Points on a hilly landscape, in no order, each with its height.
A climber steps from a point to whichever of its 2 nearest points has the largest rise for the distance, and stops where none of them is higher. Distance is the straight distance between rows; heights are no part of it.
Q456 (h 433): [115  71 148 134 108 129 111  99 169  75 111 110 167 128 113  76 129 146
 132  81 141]
Q422 (h 536): [ 81 113  69 151  89 176  98 112 129  91  99 119 161 188 107 154 174 101
 105 110 146]
Q771 (h 138): [ 83 111  53 140 106 129 124 109 105 116  84 151 155 168 119 136  32 105
 111 181 157]
Q974 (h 456): [136 133 170 117  94 108 139 138 133 131 112 108 131 102 110 128 164 134
  68 144 137]
Q973 (h 452): [171  97 153 109 126  87 172 119 133 138 162 129 114  69 108 121 172 134
  85 150 102]
Q439 (h 223): [ 89 127 151  92 148 144  81 150 148  94 126 144 166 154 141 159 192 165
 118  72 165]
Q693 (h 200): [ 96 163 119 113 113 105 140 151  84 164  89 129 103 151 102 183 116 118
 113 168 145]
Q776 (h 558): [ 99 117  85 126 107 146 134 141 122  74  96 115 147 220 105 169  81 171
  47 145 133]
Q426 (h 425): [118 141 130 143 175 118 142 130 121 126 117 146 133 186 141 150  54 129
 181 129 163]
Q290 (h 251): [116  96 117 151 107 120 144 119 108 117  97 148 133 184  64 174 144 123
 131  91 189]
Q499 (h 114): [ 93 117  65 106 111 147 109 122 115 100 109 140 183 161 142 177  86 127
  64 190 123]
Q115 (h 371): [168 159 122 118  68 131 132 126 141 124  99 128 158  66  89  92 192 113
 109 126 155]
Q910 (h 343): [ 75 102  96 101 134 164  98 137 137 118 116 143 137 169 159 159 173  99
 118 139 145]
Q347 (h 364): [121 123 157 139 147 105 134 123 127  96 129 114 106 168 137 144 104 128
 109 136 135]
Q653 (h 297): [ 78 104 133 114 149 120  91 128 129 127 129 165 126 136 132 196 222  95
 101 115 171]
Q730 (h 313): [134 111 101 131 208 131 150 137 122 136 189 133  68 189 161 179 106 122
 161 125  97]
Q616 (h 224): [134  71  87  88 184 163 118 132 123 113 181 137 124 123 161 134 115 138
 181 109  73]
Q185 (h 171): [143 130  74 148 160 173 125 109 123 160 153 117  69 156 171 108 120  76
 173 150  57]
Q930 (h 26): [101 150 189 121 134  97 127 122 108 109 148 147 132 116 134 134  56 159
  97 138 158]
Q898 (h 178): [ 85  96 134  85 162 173  95 108 141 129 142 153 124 105 172  88 150 102
 193 130 104]
Q525 (h 318): [151 162 111 118 181 123 114 120  83 169 189 150  81  84 155 131  85 104
 154 131 119]
Q964 (h 497): [160 104 162  96 145  93 157 162 158 109 139 128 140 122 109 147 180 174
  71 120 118]
Q169 (h 528): [100 129 104 155 119 118 143 116 106  95  94 131 122 218 106 152  58 152
  80 146 138]
Q666 (h 227): [123  96 101 122 128 108 143 154  98 139 111 129  99 152  86 197 126 104
 110 168 128]
Q205 (h 499): [109 138  73 161 110 175 105 111 141 140  74 112 119 159 139 109 136  66
 190 131 135]
Q413 (h 357): [138 140 105 142 102 109 141 113  99 148  92 130 106 111  86 134  74 118
 135 152 125]
Q266 (h 28): [130 186 180 137 133  98 140 129 134 100 140 141 146 127 131 108  84 157
 129 110 153]
Q650 (h 388): [168 134 131 150  93 111 155 112 104 166 115 125 105  66  94  99  80 124
 109 168 104]
Q956 (h 31): [141 183 197 142 121  98 159 153 149 118 157 112 140 136 136 107 108 198
  94  92 156]
Q969 (h 385): [129 139 121 130 178 128 133 140 105 131 159 140 111 164 158 167  91 121
 179 119 132]
Q24 (h 75): [192 149 108  91 162 123 140 148 109 153 168 116 112  54 131 128 139 153
 141 120  78]
Q584 (h 483): [142  88 137 178 114 121 133 105 146 124 126 133 124 123 132  96 117 105
 165 122 135]
Q63 (h 429): [121 109  35 135 116 199 108 108 140 120  99 106 147 172 139 106 136  82
 159 164 122]
Q975 (h 216): [ 92 147 181  70 167 133  98 147 151 111 135 129 143 122 158 143 178 157
 135 105 148]
Q652 (h 163): [ 88 140 138 116 146 163  74 110 146 141 122 149 127 111 180  85 127  83
 162 145 131]
Q353 (h 565): [109  98 127 146  67  90 149 121 115 107  92 133 156 151  64 141 103 150
  75 119 163]
Q719 (h 434): [110 125 152 139  76 107 131 119 108 129 118 128 104 106 108 121 134  98
  75 170 147]
Q487 (h 480): [128  77 183 113 149 105 156 137 160 102 157 149 140 102 139  99 189 161
  85 103 124]
Q18 (h 380): [105  75  50 120 121 190 109 112 147 125 105 135 159 181 146 152 168  87
 135 168 141]
Q662 (h 165): [109 185 147  95 112 106 134 170  87 130  94 152 138 126  94 181  65 177
  98 147 163]
Q432 (h 476): [138 100 147  87 121  78 149 130 141 113 129 138 132  99 122 145 178 126
  63 152 123]
Q231 (h 147): [ 94 125  99 148 104 149 104  97 116 114  90 133 141 129 135 118  68  93
 108 175 135]
Q752 (h 407): [ 80 125 150 160  88  99 149 109 113 135 100 115  83 158 109 132 109 119
  72 162 136]
Q109 (h 45): [137 146 183 109 135 139 134 118 163 150 163 125 134  59 161  39 174 150
 170  99  90]
Q760 (h 98): [118 164 124 105 144 146 108 136 140  89 125 120 161 108 127 118 129 139
 122 123 139]
Q945 (h 324): [133 113  80 135 132 124 143 108 104 151 120 127  94 107 135 120  74  96
 120 174 107]
Q607 (h 143): [113 130 108 128 162 189  99 119 127 138 132  87  87 147 183  94 150  83
 183 129  66]
Q393 (h 352): [157 141 121 148 156 132 114 109 103 178 146 154  92  85 161 113  92  90
 190 138 116]
Q685 (h 302): [143  96 111 115 159 115 126 154 127 140 118 151 148 129 101 173 175 105
 190 115 158]
Q459 (h 239): [108 115 118 158 124 129 113 125 124  96 122 140 150 172 100 150 137 116
 165  75 184]
Q446 (h 417): [178 163 168 134 112 124 140 141 148 170 142 134 146  66 141  69 149 126
 169 121 139]
Q581 (h 33): [164 163 181 127 140  87 179 154 153 130 159 123 136  94 125 110 133 170
  92 130 122]
Q932 (h 59): [184 163 124 116 150 148 133 146 121 161 170  86  93  88 159  95 155 154
 181  70  59]
Q775 (h 579): [134 144 116 182 108 172  99  99 140 144  86  93 106 143 158  87 111  95
 184 133 106]
Q262 (h 86): [164 198 139  82 145 114 127 165 134 117 125 108 174  91 129 141 132 170
 156 113 124]
Q147 (h 265): [ 77  85 123 163 106 129 132 123 115 126 121 142 126 191 109 176 161  98
 103 114 172]
Q265 (h 205): [127  92 105 161 155 149 145 101 133 153 190  96  62 168 174 119 116  80
 150 172  75]
Q723 (h 37): [148 141 185 101 144 108 152 149 142 131 183 147 153  71 148  99 153 163
 121 122 126]
Q378 (h 317): [ 84  87 108 100 168 143  69 145 135 128 143 167 148 134 160 188 202  99
 127 135 149]
Q629 (h 206): [ 80 137 190  61 189 129 103 154 147 102 150 144 136 130 186 121 148 176
 170  89 110]
Q997 (h 383): [114 150 174 146 122  81 147 115 146 128 124 105  82 159 117 129  87 145
  71 144 133]
Q325 (h 464): [110 107 186 107 124 113 120 123 157 100 132 117 143  96 144  74 182 159
 116  93 128]
Q794 (h 458): [195 187 177 190 105 142 134 124 126 180 138 111 122  45 161  57  96 131
 115 126  84]
Q939 (h 250): [146 121 110 140 166 127 161 121 107 149 175 112  60 150 142 152 100  94
 151 140  88]
Q388 (h 521): [164 152  99 148 124 145 119 117 142 150 118  91 107 124 141 101 106 108
 169 130  91]
Q622 (h 505): [105  92  68 155  74 163 107 102 147  94  81 108 156 146  94 112 178  76
 120 103 135]
Q301 (h 422): [174 127 136 125 114 100 179 126 111 176 159 135  95  57 101 102 136 134
 107 164  93]
Q229 (h 493): [112 125 138 177 106  96 158 112 124 118 107 109  97 202  94 140  61 155
 130 128 135]
Q851 (h 125): [ 96  95  54 133 123 141 139 131 104 120 101 147 145 179 108 168  72 123
  88 199 121]
Q40 (h 179): [113 159 143  93  95  89 154 154  81 164  85 119 117 108  74 188  92 157
  79 175 137]
Q319 (h 518): [198 183 124 148 123 147 132 142 118 171 113  95 104  83 129 113 108 119
 173 125  85]
Q406 (h 540): [ 86 116  99 179  50 121 122 109 114 103  86 141 152 177  72 129  98 118
  82 105 156]
Q267 (h 329): [165 135 134 114 130 102 131 144 142 133 131 132 156  97 108 138 182 126
 163 110 150]
Q447 (h 451): [105  58 136 145 126 121 114  91 156 103 149 137 132 120 153  65  86 120
 157 112 117]
Q727 (h 387): [170 157 164 152 134 121 130 117 125 190 155 142 102  87 148  98 128 111
 180 138 123]
Q473 (h 52): [184 152 157 129 137 152 141 135 145 189 167 106 112  71 161  57 166 154
 177  90  78]
Q119 (h 291): [152 132 140 112 158 114 138 121  83 173 195 154  80  86 154 156  91 123
 113 153 102]
Q338 (h 515): [134  94 147 198  83 112 135 104 157 137 105 110 113 160 110 114 116 101
 131 109 134]
Q846 (h 513): [121  75  83 174  71 135 135  93 145 100  93 134 152 175  81 122 126 105
 117 103 147]
Q12 (h 481): [211 191 129 156 102 126 145 135 119 187 158 103 105  62 125  80 113 133
 136 131  67]
Q320 (h 342): [122 133 179 134 143 101 141 138 121 138 146 132 101 126 134 159 149 116
 133 130 149]
Q934 (h 542): [127 106 148 167  79  99 149 124 145  97 101 107 121 163  85 122 120 143
  96  80 153]
Q878 (h 101): [127 168 136  97 111 125 112 142 118  79 107 103 170 137 112 135 134 161
  72 129 141]
Q477 (h 320): [157 142 157 131 167 103 152 143 106 152 182 137  85  99 145 153 141 127
 145 140 117]
Q333 (h 440): [183 172 171 164  89 152 134 130 160 179 138 119 139  63 156  29 115 141
 156 115 110]
Q107 (h 198): [113  95 125 102 184 154 105 130 143 120 149 129 125 126 155  98 136 136
 203  94 103]
Q797 (h 430): [117  71 170 126 144 122 127 106 164  83 139 129 140 131 147  74 111 172
 144  88 102]
Q701 (h 561): [ 80 122  85 132 108 172  98 132 146  68  97 108 161 220 123 161 168 147
 106  95 130]
Q64 (h 105): [ 78 141 122 116  99 133  98 129 131  89 102 113 162 151 127 153 155 148
  32 139 146]
Q747 (h 158): [113 192 134 102 147 106 107 155  90 132 111 146 147 127 129 181  89 137
 119 145 167]
Q173 (h 249): [158  84  99 107 176 127 135 137 106 122 168 147 123 111 123 155 115 134
 151 128  87]
Q96 (h 40): [159 139 190 111 142 116 157 137 156 166 183 135 135  49 158  48 185 154
 122 118 113]
Q122 (h 154): [ 82 139 128 129 112 146  83  87 125 126 114 159 144  96 148  95 106  91
 118 147 164]
Q592 (h 68): [189 152 113 105 142 145 127 137 131 129 148 109 111  82 134 108 168 129
 168 115  90]
Q348 (h 461): [135 150 132 184 138 103 149 122 121 136 105 132 105 184 122 132  48 140
 165 112 145]
Q972 (h 349): [172 127 113 111 114 116 128 131 120 143 102 146 135  76  92 129 173 100
 131 148 146]
Q65 (h 92): [140 162 124  85 142 161  89 156 135 106 116 113 171  88 138 107 148 151
 171 106 126]
Q709 (h 81): [173 166 130  81 151 116 147 149 124 118 152 117 146  87 117 152 152 166
 115 114  99]
Q34 (h 109): [ 80 116  73 112 111 153  79 130 118  98 107 136 176 150 132 183 137 140
  28 157 128]
Q409 (h 448): [112  99 146  90 119 137 108 128 160  91 128 122 153 128 118 100 174 148
 137  73 137]
Q163 (h 392): [164 189 151 136  77 132 140 141 147 167 133 118 147  56 107  80 173 120
 125 142 167]
Q838 (h 274): [159  82 120 110 158  89 150 144 109 138 135 151 139 104 104 176 131 137
 163 124 141]
Q29 (h 273): [119  92  83 134 123 121 180 125  98 158 111 126  78 165 107 152  88  98
 109 178 108]
Q549 (h 590): [ 97 100  74 134 123 160 127 143 155  81 110 111 158 226 130 171 118 149
 100 138 133]
Q837 (h 231): [107 134 157 125 140 136  97 136 144  99 122 128 160 177 107 149 169 149
 153  55 194]
Q279 (h 281): [ 98  67 136 134 134 125 112 125 144 118 122 152 131 168 129 179 195 127
  72 122 153]
Q502 (h 150): [137 188 124 110 148 130 114 144 100 131 111 130 147 129 122 148  71 137
 170 123 152]

Where does a climber stop that starts at each point below?
Q265: Q549
Q502: Q549
Q109: Q775
Q616: Q775
Q65: Q775
Q393: Q775

Call two points neighbours if one is among the 2 nearest of the other. Go from one point of each pair to the other, from neighbour to neighbour, staying as high as possible. Name the lowest point that can't be avoided.
Q775 / Q353: Q119
Q432 / Q549: Q797
Q549 / Q353: Q622
